Points, in no order, along strands that fork and pass close to each other.
Two points are linked if the straight distance between their rows is under 89.
K_307: [ 13   0 -13  35 -27  24  62   3 -14  -5  30 -29 -11 -37  11  21   5  45
  11  22  50 -29 -32 -84  30  17 -12  15 -45 -58 -30 -31  26   6 -13  18
  -6  15  -6  -1  -7 -27   6 -18  31   9 -29   1  -4 -18  15  24 -42   5
 -31  25  34 -24  11  -4  15]
K_749: [ -5  18   6 -15  15 -22 -29  -7   8 -29  -4  39  14 -18  30 -23 -20 -53
  16 -33 -35   1  18   9   8  17  22  10  16  26  39 -13 -45  -3  22  -9
 -15 -25   2  23  14 -19  36  55 -22  30 -32  -8  19  -9  26   6   4 -10
  13 -19  17  10   1 -14  -3]
K_516: [ 10  52  16   0 -30 -12  43  -8  22  15  10   8 -28   6   3   4   3 -12
  11  29  10  30  36 -31  55   5 -28  41 -34  -1  26 -36   7 -26 -12  40
   9  14  13 -27  10 -49  13  -6 -43 -10 -22  17 -21  33  30  35 -32   8
 -16 -14  40  -3  -7 -51  17]
K_94: [ -6   0  -7  -3   4   3 -27 -12  22  14 -12  17   4  28   5 -12  -3  -7
  -6 -13 -33   3  18  12 -10 -21  -8   1  20  14  15 -10   9  -8  -4   0
   0   0  -2   2   7  10  -7   4  -8   1  13  16  11  10   6  -9   7 -17
   9 -13 -19   3  -7   9 -10]
K_173: [ 17  -4  -3  34 -15  27  52  11 -33   0  23 -35   6 -42   2  25  10  48
  16  11  53 -31 -31 -75   5  22  -1  -5 -43 -58 -37 -18  17  14  -2   8
  -6  13  -2   5 -11  -7   0 -12  36   0 -29  -5 -11 -13  -7   4 -34   6
 -36  31  16 -29  24   8  18]
K_714: [ 41  -8   6  16  -9  26  -2 -15 -69 -12  27 -28  32 -13 -36   9  12  39
 -14  -9  16   5  -5 -10 -10   3   3 -26  -3  10 -44 -19 -51 -16  15  -8
  14 -11  12 -19   0  15  -4  25  -9  -4  -2 -25 -59  17 -39 -17   9  30
   6  -7 -44 -28  48  38  22]
K_119: [-47 -31  -4  -6  14   2 -11  11  16  -6 -30  -2  -1  18  20 -15 -19  -4
  18 -20   0  -4 -11  10 -16   1   4  -3  17  -9  11  23  52  24 -11 -13
 -22   8 -16  27  -2  15 -19 -22  42 -11   6  12  41 -19  12   0  25 -39
  -7   1  18  18 -18   8 -34]
K_954: [ -6 -13  -3 -19  12 -11 -39  -8  13 -11 -17  40  29  -7  22 -14 -12 -24
 -11 -31 -39  -5   1  34   2   2  22  -3  47  36  26   7 -19  15  25 -31
 -11 -26  -6  31  13   2  12  30 -10  31  -2  -6  36 -10   8 -28  36 -19
  21 -22  -4  16 -17   9  -7]
K_559: [-31  18   1 -46  20 -41 -21   2  54  -5 -30  50   5 -18  48 -38 -14 -71
  26 -29 -36   0  46  29  14   7   6  17  35  42  66  -8 -19  -6  11   3
 -18  -8   5  32  16 -35  25  43 -13  16 -17  11  28  -8  45   8   9 -29
   2 -31  23  40 -20 -26 -22]
K_742: [ -2  33   6 -10 -32 -19  27 -13  46  49   1   6 -37  29 -17   0  30  -4
 -34  15 -12  50  23  19  21 -28 -50  33   3  22  17 -11  15 -31 -20   5
  34  26  10 -38  11  -9 -22 -29 -50 -21  42   9 -24  27   9  16  -9   3
  -2  -7 -13   9 -31 -25 -12]
K_249: [ 34  44   4   3  -8  -8  16 -22 -25 -21  30   8  -1 -13  -2  -1  -8 -29
  -4   9   1  12  22 -21  50  22 -16  -2 -32   6   0 -44 -51 -40  13  28
  11  -9   4 -37  11 -39  42  23 -40   6 -29 -17 -42  28  12  30 -36  33
   2   8   5 -29  33 -23  43]
K_482: [ 28 -20  -1  21  -8  16 -26  -9 -21   7  -2 -11  19  12 -16  -1   6  27
 -13 -10  -9  -9 -13  10 -25 -10  -1 -15  12   0 -25 -11 -14  -3   0 -12
   7  -7   2 -17  -5  27 -19   8  15  -9  15  -6  -5  10 -26 -30  17  14
  12  -8 -33 -16   7  31   0]
K_667: [-33  23  -2 -45  17 -41  -8   5  64   3 -27  40 -10 -12  40 -41  -5 -69
  26 -26 -36  12  61  25  10   6   5  23  25  41  72  -5  -5 -12   6  10
  -9  10   7  22  20 -38  26  27 -20  10 -14  10  14  -2  43  21  -3 -32
  -5 -26  17  42 -20 -33 -21]
K_737: [  1  35   3  -5 -18 -13   4 -12  37  40  -2   9 -25  27  -8   2  20  -9
 -20  11 -22  32  31  13  18 -30 -39  20   3  19  20 -17   8 -26  -8  19
  26  18  11 -32  17 -17 -15 -20 -46 -10  32  11 -20  29  15   8 -15  -3
  -1 -14 -16   4 -15 -18  -3]
K_489: [ 13  47  20   6 -33  -8  47 -15  14  25   5   2 -24   9  -8  11   7   0
  -3  26   8  34  27 -20  47  -9 -40  29 -22   0  14 -37   7 -32 -15  35
  14  14  12 -32   8 -39  -4  -7 -47 -18  -4  19 -23  37  26  28 -28   8
 -13 -16  22  -4  -5 -41  11]
K_161: [-39 -21  14   9  16  -5  -1  46 -18 -16 -17 -10  18 -37  36  16 -14   4
  38 -11  42 -42 -40  -6 -20  35  42  -5 -16 -42   9  44  19  70  24 -29
 -35  -2  -8  64  -4  -9  18 -19  48  23 -30  -8  44 -41   4 -19  18 -31
  -5  23  42  10  -1  13 -24]
K_981: [  3  -5   5   1   3   4 -35   5 -25 -25   2  12  30 -13  11  -9  -3  -9
   2 -30 -18  -3 -10   5  -2   8  35  -2  21   7   1  11 -24  26  32 -32
 -14 -19   5  28   4   4   4  34  -6  20 -14 -25  23  -7 -12 -24  30  -3
   9  -7   1   0   7  19  -7]
K_858: [-15   5   9 -10 -37   6  41   3  51  46  -7  -8 -42  37 -22   3  34   5
 -31  25   8  53  14   8   9 -39 -40  44   1  11   6   8  48 -17 -48  11
  15  34   0 -27   6  -7 -17 -40 -31 -37  52  16 -10  13  13  17  -6 -11
  -6  13   5  16 -34 -24 -36]
K_716: [-13  -1  11  19  -3   5  17  29 -22 -30  25  -7  15 -46  44 -11  -7   0
  33  -6  32 -26 -29 -58   0  27  39  17 -32 -49  -3   2   6  38  11 -19
 -24  10  -4  47  -3  -5  13  13  31  19 -40  -2  21 -21   4   4 -20 -22
 -13  34  37  -8  24   4   6]
K_311: [-19 -54  -7  15  27  -3 -26  41 -18   8 -29 -29   2  19 -11  27 -10  30
  -8  21  26 -30 -39  47 -58  23  31 -38   7 -25  -7  60  35  33  -4 -31
  -2 -12  -4   8 -29  59 -42 -39  53  -9  24  -1  43 -24 -19 -47  39  14
   7   0  -9   8 -33  15 -14]
K_553: [-31 -27 -12   9   2  13  11   4  19  16 -19 -24 -18  26 -13   6   1  24
   6   9  10   0 -10   2 -20 -27 -16  -5   2 -23  -9  19  62  11 -27  13
  -8  19 -19  -7  -9  18 -30 -47  39 -33  26  18  21 -12   6  11   2 -22
 -13  16   7   7 -14   3 -27]
K_260: [-41 -31 -14  -9   8   9  -3   9  28   8 -26  -9 -14  27   3 -12  -6   5
   7  -3  -2   3   0  10 -14 -20  -6   0  17  -5   0  25  65  12 -25   6
 -13  18 -17   9  -1  18 -21 -32  30 -24  20  17  30 -14  15  10  12 -35
  -7   8   8  17 -17   4 -38]
K_800: [ 14   6   5  -1   0   3 -33  -5 -27 -29  14  17  28 -12   8  -7  -8 -22
   5 -27 -22   2  -3  -4   1   8  28   7  10  10   4  -5 -41   4  30 -24
  -8 -22  11  18   6  -2  18  49 -23  24 -20 -22   3   2  -5 -12  14   0
  10 -10  -3  -6  20  12   2]
K_99: [ 14  17   4   2   5  -3 -27  -3 -25 -37  18  19  23 -18  20 -14  -8 -37
  12 -23 -16   6   2 -13   5  22  26  10  -6  11   9 -12 -50  -7  27 -17
 -12 -18   8  18   8 -12  33  49 -24  25 -32 -17  -2   1   8   4  -1   2
  10  -1  10  -7  24  -1   8]
K_728: [-16 -12  -8  -7  -8  17   9  15  43  27 -30  -9 -40  40 -23  -3  27  22
 -36  27   5  18   5  25 -18 -51 -23  12  16   5 -20  40  55  -1 -51  19
  10  34 -17 -15  -8  33 -34 -53   9 -43  64  13   1  -8  -3   5   6 -12
  -6  15 -17  17 -31   2 -34]
K_495: [ 42  23   2  21 -12  22  30  -8 -55 -28  36  -8   9 -29  -1  -2  16  -2
  -8   8  29   3  -8 -63  30  22   8  -1 -42 -12 -31 -38 -33 -22   2  16
  -2  -2   3  -8  -1 -19  31  20 -20   2 -31 -21 -51  17  10  25 -23  23
  -8  16   5 -38  53   0  44]
K_57: [-32 -40 -18  17   9   5  43  25  17  21 -24 -51 -33  30 -33  31 -12  43
   2  37  45  -9 -23  15 -35 -23 -20 -21  -6 -45 -25  37  78  13 -30  22
   0  15 -32 -12 -29  23 -30 -64  49 -38  50  24  20 -35  -6  16 -20 -12
 -27  30  16  17 -24  -1 -35]
K_48: [-23  -1  -3 -16 -24   3  23   9  48  37 -12  -4 -38  38 -14  -1  29   1
 -21  20  -2  40  16   4   2 -43 -24  33  10  12   8  13  49  -8 -38  16
   6  39  -8 -16   5  -2 -14 -38 -21 -32  44  13   1   6  16  17   1 -23
  -7  12   3  18 -27 -12 -37]
K_902: [-26 -29 -10   7   0  10  38  26  32  22 -29 -38 -39  36 -38  11   4  37
 -18  41  30   5 -12  20 -22 -43 -25  -2   4 -23 -30  44  73   8 -52  26
   5  25 -22 -19 -24  29 -44 -68  32 -51  60  20  11 -28 -11  12  -9  -9
 -25  29   5  19 -27   1 -36]
K_886: [-39 -15  18   6  14 -16   6  49 -19 -26  -3   0  17 -51  57   2 -11   3
  34 -10  40 -43 -39 -23  -8  34  45   6 -20 -40  13  39   8  75  27 -27
 -33  -3 -10  73  -1 -16  26 -10  39  28 -38  -3  44 -42   9 -10  11 -37
  -7  26  48   9  10  13 -10]
K_219: [-13 -43 -19  20  26  -2 -18  20   1  13 -34 -34 -24  36 -25  13   2  40
 -28  38  21 -23 -47  47 -62   0   0 -36  10 -17 -28  55  43   2 -35  -7
  14   3 -17 -19 -38  78 -51 -49  62 -37  57  18  26 -23 -25 -21   8  21
  -1  -2 -28   0 -39  17 -19]
K_926: [-42 -40   6  -3  26  -5 -15  34  -5  -9 -34  -7  16 -13  26  12 -16  -5
  24 -23  23 -29 -34  21 -12  23  32 -17  10 -24  12  46  28  58  18 -28
 -28  -4 -12  46  -2   2  -1 -22  46   9  -3  -9  58 -29   8 -30  49 -32
  -2   6  32  15 -27  14 -29]
K_280: [-16  -1   0 -31  16 -24 -37 -11  31  -4 -27  47  19  -3  31 -23 -14 -37
  -4 -33 -41  -3  17  32   6  -1  11   6  50  42  41   0 -14   6  20 -17
 -13 -24  -2  32  14 -13  16  32 -10  28  -1   9  38 -15  21 -21  24 -25
  16 -25   2  26 -20  -6 -12]
K_313: [-25  -7  -9 -15  -9  12   6  11  45  28 -22  -1 -36  40 -11  -6  23   8
 -25  18  -6  26  17  12  -8 -47 -23  19  14  11  -1  24  55  -2 -41  14
   7  34 -14 -12  -1  18 -21 -43  -3 -34  53  12   2  -1   9  10   3 -24
  -5  15 -11  20 -27  -5 -37]
K_469: [ 28 -17  -5   6  -9  13 -36 -19   0  11  -5   3  13  19 -18  -3   0  26
 -25 -10 -30 -10  -7  29 -22 -20  -7  -9  23  18 -19  -6 -22  -7  -1 -12
  19 -12   5 -14  -3  37 -16   6   4   2  25   4  -3  11 -28 -31  17  13
  27 -17 -48 -12  -7  31   7]
K_644: [  2 -35 -10  19   5  13 -20   1  -6  13 -13 -19   0  23 -18   0  10  36
  -7   3  -4 -17 -20  23 -38 -12  -7 -27  10 -12 -23  11  22   9 -16  -8
   8   5  -7 -18 -15  46 -40 -26  38 -26  27   4  15  -2 -18 -21  21   9
  -1  -1 -23  -8 -15  25  -7]
K_650: [  7 -40 -17  19  16   0 -22   6  -3  14 -24 -25 -15  25 -26   5  12  47
 -23  20   5 -23 -32  42 -51  -7  -6 -36  13 -10 -35  37  28   6 -28 -11
  15   3 -13 -22 -29  66 -56 -40  53 -32  47   9  16 -12 -32 -23  17  22
   3  -4 -31 -11 -32  27  -6]
K_632: [-32  -5  15  10   3 -10  18  39 -19 -36  15  -2  16 -57  55  -9  -8   6
  32  -2  39 -36 -37 -50  -3  38  50  18 -35 -48   7  21   4  59  15 -28
 -30   3  -6  68  -2 -12  21   7  34  27 -45   1  34 -37   9   3 -14 -30
 -11  34  45  -1  24   7  -1]
K_36: [ 38 -15   0  19  -9  20 -14  -7 -45   1  13 -22  27  -5 -30   7   8  39
  -8 -10   5  -5  -7  -1 -19  -7   3 -21   2  -2 -40 -19 -37  -5   6  -8
  14  -8   5 -19  -6  23 -13  15  10 -13   6 -19 -28  11 -39 -25  15  24
   5  -6 -41 -23  27  39  12]
K_696: [-12 -40   4  16  16   2 -27  26 -26  -3 -20 -12  20  -2  -4  13  -6  23
  11 -12   5 -23 -24  24 -32  15  29 -29   7 -22  -7  41  16  45  15 -35
 -12  -9   2  18 -12  34 -28 -12  38  -1   5 -14  35 -12 -25 -48  41   2
   8  -3  -5   3 -13  23  -7]
K_67: [ 37  -7   1 -11  -3  15 -27 -29 -23   3  21   6  23   3 -28   2 -10  11
 -26 -14 -20   1 -12  25  -8  -8   3 -11  15  32 -18 -16 -60 -21  21 -13
  25 -23  19 -21   2  19   4  41 -24  18   6 -14 -31  15 -44 -29   9  25
  28 -11 -62  -9  22  30  18]
K_446: [-35   9 -12 -54  13 -36 -10   6  72  26 -29  40 -21   1  35 -44   2 -63
  10 -28 -35  27  62  24   9  -6  -2  19  31  48  71   6  16 -14   0   4
   0  20   5  14  16 -24  16  12 -20   2  10  12  13  -4  45  16   0 -38
  -4 -17   4  46 -36 -36 -33]
K_350: [ 23 -21   0 -27   5  -1 -54 -28  16   9 -13  38  22  10  -5  -6 -11   7
 -35 -17 -52 -19 -19  55 -20 -15  12  -8  53  42  -5  20 -21  10  11 -30
  12 -20   0  12   9  41  -4  15  -4  37  21   4  16   1 -29 -42  37   7
  36 -24 -42   8 -24  19  18]
K_415: [-24 -39 -23  18  -3   8  49  15  10  21 -13 -53 -29  16 -26  37 -12  47
  14  31  49 -13 -22  -4 -32  -9 -27 -22 -14 -55 -25  26  79  16 -22  21
 -11  12 -29  -8 -24   9 -20 -63  51 -33  33  24  15 -36   0  19 -23 -10
 -33  30  29  11 -18  -5 -31]
K_684: [ -5  29  -2  -6 -10 -12   1  -8  39  33  -6  14 -21  25   3  -7   8 -21
  -5   5 -23  28  36   3  19 -22 -21  16   5  18  29 -25  10 -23  -3  22
  16  17  11 -20  15 -19   0  -9 -41  -4  10  12 -11  19  22  12 -14  -9
  -4 -15  -5   8  -9 -21  -8]
K_342: [ 36  19   5  14   0  19  17  -3 -65 -47  44  -6  22 -38   6  -6  17  -1
  -3  10  31   0  -8 -66  14  25  19  -8 -38 -10 -36 -22 -40 -18  14   0
  -6  -7  10   7  -8 -11  22  28 -10   6 -38 -21 -53  13  -6  23 -14  23
   0  18  -2 -28  69  13  46]
K_681: [ -3 -21   9  19   6   8 -24  21 -32 -11  -5 -13  28  -8   4   8  -6  17
  13 -19   2 -17 -20   3 -19  12  26 -12   3 -23 -11  22   3  40  19 -33
 -13  -6   3  20  -6  16 -17   7  27   2 -11 -20  24  -7 -26 -34  29   0
  -1   3   2  -8   2  25  -7]
K_801: [-17  21   5 -30  20 -34 -26  -2  31 -27 -14  51   8 -27  40 -29 -15 -70
  24 -28 -35  -2  30  23  17  14  18  17  27  35  52 -13 -40  -6  21  -2
 -21 -26   5  31  16 -37  42  55 -19  31 -30   0  26 -12  39   6   6 -16
   5 -26  26  23  -7 -23 -12]
K_588: [-15 -24 -10  20  -2  15  24  -1   3  19  -5 -35 -14  22 -25  20  10  39
  12  14  23  -4 -21 -10 -10 -18 -28 -12  -8 -29 -25  -1  55   6 -25  15
  -8  18 -20 -15 -10   3 -30 -45  35 -29  15  16  12  -9  -4  12  -7  -6
 -19  13  14  -3  -8   9 -16]
K_824: [  5 -21  -1 -21   5  -5 -50 -16  13   3 -18  36  23   6   8  -9 -11  -6
 -20 -26 -46 -12  -7  42 -11  -4  16  -6  49  35  10  16 -12  15  16 -31
  -4 -27  -3  23   7  23  -1  14  -3  27  16   2  31 -10 -13 -39  40  -9
  31 -24 -25  13 -23  15   4]
K_545: [  1  61   4  -9  -7 -25  24  -4  30 -21  15  28 -26 -14  27 -18 -10 -56
  28  19 -15   2  63 -31  62  16   0  31 -37   1  35 -36 -20 -22  -8  45
  -8  12   0 -12  18 -51  45  19 -31   8 -46   3 -18  18  37  42 -44  13
  -8   0  45   1   4 -51  33]
K_374: [ -7  18  15  -7 -44  -5  46  -6  48  51  -7  -4 -47  33 -22   6  39   8
 -38  19   7  58  13  17  10 -33 -50  41  -2  18   4   3  33 -27 -44   3
  28  31   3 -38  11  -4 -24 -39 -39 -37  60  15 -23  21   2  16 -10  -3
  -2   2  -4   9 -42 -24 -22]
K_369: [ 35  -8   9  41  -3  28  54  16 -67  -1  22 -52  14 -36 -25  37  14  66
  14  13  58 -13 -21 -61  -3  18   4 -31 -31 -42 -58 -14   1   9  -5   6
   6   9   3  -1  -2   6 -11  -7  32 -18 -24 -11 -40  -4 -27  -5 -29  30
 -28  16 -11 -37  34  26  29]
K_901: [-13  10  -8 -22   8 -14 -30 -14  39  17 -15  34   1  16  15 -21  -8 -28
  -5 -23 -47  10  32  26  -1 -12  -7   7  28  33  37  -8  -5 -15   8  -1
   7  -2   5   5  13  -2   7  19 -25  14   6  17   9   4  15  -6   0 -20
  11 -25 -20  15 -14  -8  -8]
K_453: [ 11  -6  -5  -2  -3   4 -37 -22  16  19  -7  16   7  25  -5  -7  -5   8
 -22 -12 -37  -3   2  26 -16 -24 -15  -5  24  18  -2  -9 -10 -14   0 -10
  12 -11   4 -10   3  23  -8   9  -7   6  21  13   0  13 -12 -22  12  -1
  24 -17 -40  -4  -8  19  -1]
K_857: [ 31  21   7   5   7  11  -5  -5 -68 -55  52   6  32 -36  14 -15  16 -15
  -1   2  19   6  -3 -52   7  29  22  -5 -30   1 -22 -12 -58 -21  28 -10
  -6 -22  18  15  -8 -16  26  33 -28  15 -42 -24 -55  16 -14  25  -3  22
  13  13  -2 -18  75   9  45]
K_363: [ 33  10   5 -25  13   8 -29 -28 -55 -34  46   2  32 -18 -19   3  -3 -18
  -8  -9  -6  13  -3   1   0  15  18 -16  -4  32 -11  -4 -83 -24  48 -19
   8 -33  28  -4  -3  -7  20  50 -39  27 -27 -29 -46  18 -42   3  13  21
  29  -8 -33  -3  57  16  32]
K_115: [-20  10  -2 -37  19 -26 -30 -18  49   9 -22  48   8   6  25 -22 -18 -43
  -9 -32 -54   6  31  38   2  -4   0   6  43  49  48   1 -12 -11  13  -9
   1 -13   8  18  13  -7  11  28 -21  29   2  16  16  -1  16  -8  10 -21
  18 -28 -14  30 -21 -15  -8]
K_143: [ 37  -6   3 -23   4  12 -40 -36  -7   7  20  14  20   5 -32   4 -17   1
 -32 -13 -36  -4 -23  43  -7 -15  10  -9  29  45 -14  -6 -62 -18  18 -24
  26 -21  17 -19   6  31  -2  40 -24  35   8  -3 -24  11 -51 -37  14  23
  40 -15 -72   2   6  22  28]
K_873: [ -1  59   1 -10   2 -22  10  -7  23 -35  19  32 -20 -24  31 -27 -16 -70
  34   5 -26  -1  60 -19  47  18  10  25 -35   2  32 -31 -39 -19  -1  38
 -10  -1  -4  -7  19 -44  53  29 -26  21 -47   0 -12  14  34  40 -42  14
  -1   5  37   3   9 -45  34]
K_222: [-18 -26  -9   8   5  13  14  18  27  17 -31 -23 -36  39 -33   7  18  38
 -23  38  15   5 -16  28 -29 -44 -20  -6   9 -10 -27  41  61   3 -48  16
   4  27 -18 -19 -25  39 -44 -59  33 -48  61  19  12 -17 -14   4   0   1
 -14  16 -14  12 -25   8 -28]
K_404: [-19 -27 -17  18  -9  12  56   3   8  26   0 -48 -20  12 -30  41   4  57
  12  32  46  -6 -20 -17 -12 -13 -35 -16 -15 -50 -28   6  69  11 -27  24
  -5  12 -25 -11 -17  -4 -26 -59  44 -32  20  23  11 -20   1  25 -21  -7
 -31  21  31   0 -18   1 -18]
K_540: [-13 -46  -2  10  23  -4 -27  40 -25   8 -23 -25  15   7  -6  21  -9  26
   1   3  19 -31 -32  38 -49  21  33 -41   4 -25  -5  56  22  45  12 -35
  -6 -13   4  15 -25  47 -36 -26  42  -6  11  -9  41 -19 -23 -53  42   8
   8  -1  -3   5 -27  20 -11]
K_332: [ 38  32   3  10 -13   4  25 -18 -40 -23  35   1   1 -20   1   0   7 -27
  -8  12  14  12   9 -41  43  27  -4  -3 -43   3 -12 -43 -48 -34   9  22
   8  -9   6 -27   6 -31  42  24 -35   7 -32 -17 -48  20  14  28 -34  31
   3  14  11 -35  41 -19  47]
K_894: [-20  23  -9 -19   4 -18 -15  -6  39  25 -10  23 -15  15  14 -21   0 -33
   7 -10 -31  21  45   5  13 -13 -11  16  13  22  44 -18  11 -17   3  18
   3   8   4  -1  17 -16  10   5 -29   0  -1  12   2  13  28  14 -13 -24
   2 -15  -1  16 -14 -22 -15]
K_358: [-37 -34  15   3  28  -2 -15  51 -21  -6 -26 -11  23 -27  28  20 -14   3
  25 -10  26 -38 -37  16 -21  26  42 -27   0 -31  10  60  20  74  31 -31
 -31  -5  -5  56 -11   6   7 -25  41  16 -16 -18  54 -35  -1 -41  39 -23
   2   4  30  11 -12  21 -26]
K_771: [  4  52   1 -12  15 -25  -8 -19   9 -48  29  35  -5 -23  21 -25 -22 -73
  28 -11 -33   4  53  -1  35  27   6  12 -26  10  24 -27 -65 -23  12  21
  -3 -12   1 -11  15 -38  56  48 -32  29 -47 -13 -21  11  17  40 -35  19
   6   5  18  -4  19 -39  32]
K_60: [ 14 -20  -3  29  -7  18  -4  -5 -17  19  -7 -20   7  13 -19   6  12  36
  -3  -5  -1  -9 -11   3 -19 -13 -13 -20   5 -13 -28 -15   7  -4 -13   2
   6   1  -6 -19  -6  20 -28 -14  25 -21  17  -4  -3  10 -16 -16  10  12
  -3   0 -18 -23   2  26   0]
K_552: [ 15  27   2  -9  12 -11 -26 -16 -13 -38  25  25  17 -15  13 -17 -12 -55
  13 -22 -21  11  19  -1  11  23  17   5  -8  20  18 -18 -59 -21  27  -4
   2 -25  12   4   9 -20  42  56 -36  31 -33 -19 -14   9   4  17 -14  12
  15   1   1  -9  26 -14  16]
K_827: [  9  42   0 -24  24 -24 -22 -27  -3 -50  35  34   7 -24  11 -21 -23 -73
  23 -23 -37   9  34   9  22  34  13   2 -12  27  21 -19 -73 -28  26   2
   4 -27  10  -7   9 -29  49  53 -40  36 -46 -24 -19  12   0  28 -20  20
  11   6   7  -2  27 -34  30]
K_303: [ 37  -5   0 -26   7  11 -29 -33 -45 -14  36   0  27  -7 -35   6  -8  -1
 -20 -13  -9  10 -13  17  -7   1  13 -17  10  41 -21 -10 -79 -27  37 -21
  21 -27  28 -18   0   7  13  52 -35  24  -6 -23 -45  22 -50 -16  12  31
  33 -10 -59  -8  41  29  30]
K_708: [ 17   7  -3  36 -31  24  71  -8 -13   5  21 -26 -12 -19  -7  31   9  52
   5  28  45 -15 -29 -77  34  10 -28  17 -32 -44 -33 -39  29  -6 -21  26
  -2  10  -5  -8  -3 -27  -4 -20  19  -1 -23   3 -13  -3  17  27 -32   6
 -37  10  35 -27   8  -9  14]
K_284: [ 28  59   5  -3  -6 -15   9 -29   1 -19  25  16  -8  -7   2  -6 -15 -41
  10   7 -19  16  43  -4  57  12 -20   6 -25  10  15 -42 -44 -31  11  40
  12  -5   5 -37  13 -44  31  25 -48   7 -31 -14 -34  24  11  31 -38  28
  -2   2  10 -15  22 -40  41]
K_546: [ 11  61  12  -6 -24 -18  39  -7  29  -3  10  13 -32  -2  17  -1   0 -29
  19  27   0  18  50 -31  64  11 -19  42 -32  -5  30 -35  -1 -25 -10  45
   5  12  11 -26  12 -55  21   4 -41   0 -31   7 -22  30  36  35 -38  16
 -15  -8  47  -1  -2 -59  27]
K_134: [  5 -16   7  14   2   9 -29   7 -20 -15   0   0  28  -4   5  -1  -1   4
  10 -25  -9  -8 -13   0 -12   3  26  -7  11 -12  -9   4  -8  26  20 -28
 -10  -8   3  17  -3  17  -9  21  14   6  -8 -18  18  -3 -12 -25  30  -2
   2  -3   0  -6   7  23  -4]
K_688: [ 47   9   7  18 -13  18  15 -20 -74 -13  31 -21  21 -14 -38  16  15  28
 -18  -4  24  11  -2 -22   9   9  -3 -22 -19  15 -43 -32 -57 -29  15   9
  17 -10  11 -28   8   1  14  20 -24  -5 -10 -28 -70  25 -22  -2  -5  33
   3  -2 -39 -37  50  28  35]
K_268: [-20 -53 -18  17  26  -3 -13  36 -13  14 -31 -43 -13  28 -22  26  -9  36
 -13  32  36 -27 -48  45 -72  12  13 -38   1 -25 -20  58  45  10 -19 -16
   7  -2 -10  -9 -38  71 -49 -49  56 -25  41  12  34 -27 -20 -35  16  17
   0   8 -15   1 -34  17 -23]
K_139: [-43 -38  -1   2  16  -1 -15  19   3  -9 -28  -7   8   2  22  -5 -17  -3
  23 -23   9 -17 -28  17 -17  15  15  -9   7 -21   8  28  39  41   1 -27
 -26   2 -12  30  -4  13 -12 -19  43  -3   1   0  47 -20   5 -16  32 -28
  -6   5  26  14 -23  12 -27]
K_337: [ 28 -11   2  39  -9  26  41  14 -52   7  16 -41  12 -28 -19  28   9  51
  17   6  49 -18 -28 -54  -5  14   1 -22 -29 -44 -44 -17   9  14  -3   3
  -1  16  -3  -5  -8  -1  -8  -7  35 -14 -22 -11 -22  -3 -17  -5 -20  21
 -30  20   1 -33  24  19  17]
K_997: [  6  11   2  26 -30  22  58 -12  -4  10  11 -22 -13  -3 -12  23  13  43
   6  25  33  -3 -18 -59  34  -6 -32  16 -22 -28 -22 -35  39 -10 -24  30
  -4  14  -5  -9  -1 -33  -8 -24  10 -10 -11  14  -4   4  20  30 -21  -1
 -27   3  38 -16   4 -11   2]
K_401: [  7  16   8  16 -32  17  52  -9   3  18   4 -13 -19  12 -17  23  15  29
   4  28  25  14  -6 -46  28 -18 -33  19 -19 -14  -8 -38  36 -18 -25  32
  -2  13  -4 -17   4 -31  -8 -25  -7 -15  -8  19  -5  15  19  27 -20  -5
 -20  -3  34 -11   1 -14  -1]
K_233: [-26  20 -13 -37  10 -32 -12  -1  65  30 -16  29 -25  14  15 -31   8 -49
   1 -20 -40  27  55  20  14 -15 -15  23  24  41  58  -4  14 -18  -4  12
  16  23   7  -5  19 -13  11   2 -39   4  15   6  -4   6  32  16  -8 -21
  -3 -14  -7  36 -34 -35 -17]
K_657: [ 31  19   4 -12  12  10 -25 -16 -73 -51  49   5  36 -24   1  -4   9 -12
  -5   0   7  11  -6 -26  -3  23  21 -14 -14  19 -19  -2 -72 -18  42 -18
   0 -29  30  12  -7 -13  20  40 -32  19 -36 -30 -57  15 -31  17   8  24
  25  -2 -16 -13  74  19  34]
K_379: [ 11  28  11  15 -26   5  32 -13  10  26   2  -6 -10  21  -8  13  12  16
  -3  23   6  24  11 -22  29 -20 -34  18 -11  -3   3 -36  14 -21 -15  33
   5  12   3 -24  10 -32  -3 -16 -28 -17   1  16 -15  29  23  21 -18   4
 -12 -12  14 -12   1 -14   3]
K_190: [ 38 -10   7 -30   4   4 -49 -36  11  12   6  30  22   7 -23  -5 -17   4
 -41 -10 -50 -19 -24  53 -15 -19   9  -7  48  50 -10  10 -49  -1  10 -32
  24 -19   6  -5  10  37  -1  32 -14  41  15   7  -5  10 -51 -42  20  24
  47 -22 -67   4 -12  21  27]

A fork is a point with three links, a tip a point with one. Leave the first point through the second and follow the links. Name the first fork or tip that comes.
K_588, K_553 -> K_716
K_190, K_350 -> K_901
K_363, K_657 -> K_284
K_57, K_902 -> K_894
K_268, K_219 -> K_482
K_894, K_233 -> K_749
K_489, K_379 -> K_369

Follow the links from the first point to the second, and from the first to the third. Name the last point that the two ways share.
K_115, K_48, K_667 -> K_894
K_858, K_954, K_714 -> K_901
K_667, K_482, K_728 -> K_894
K_36, K_67, K_446 -> K_901
K_688, K_446, K_134 -> K_482
K_714, K_681, K_94 -> K_482

Name the points in between on the shortest way along the links from the first point to the second, in order.
K_857, K_143 -> K_657 K_363 K_303 K_67
K_708, K_516 -> K_997 K_401 K_379 K_489
K_588, K_728 -> K_404 K_415 K_57 K_902 K_222
K_800, K_771 -> K_99 K_552 K_827
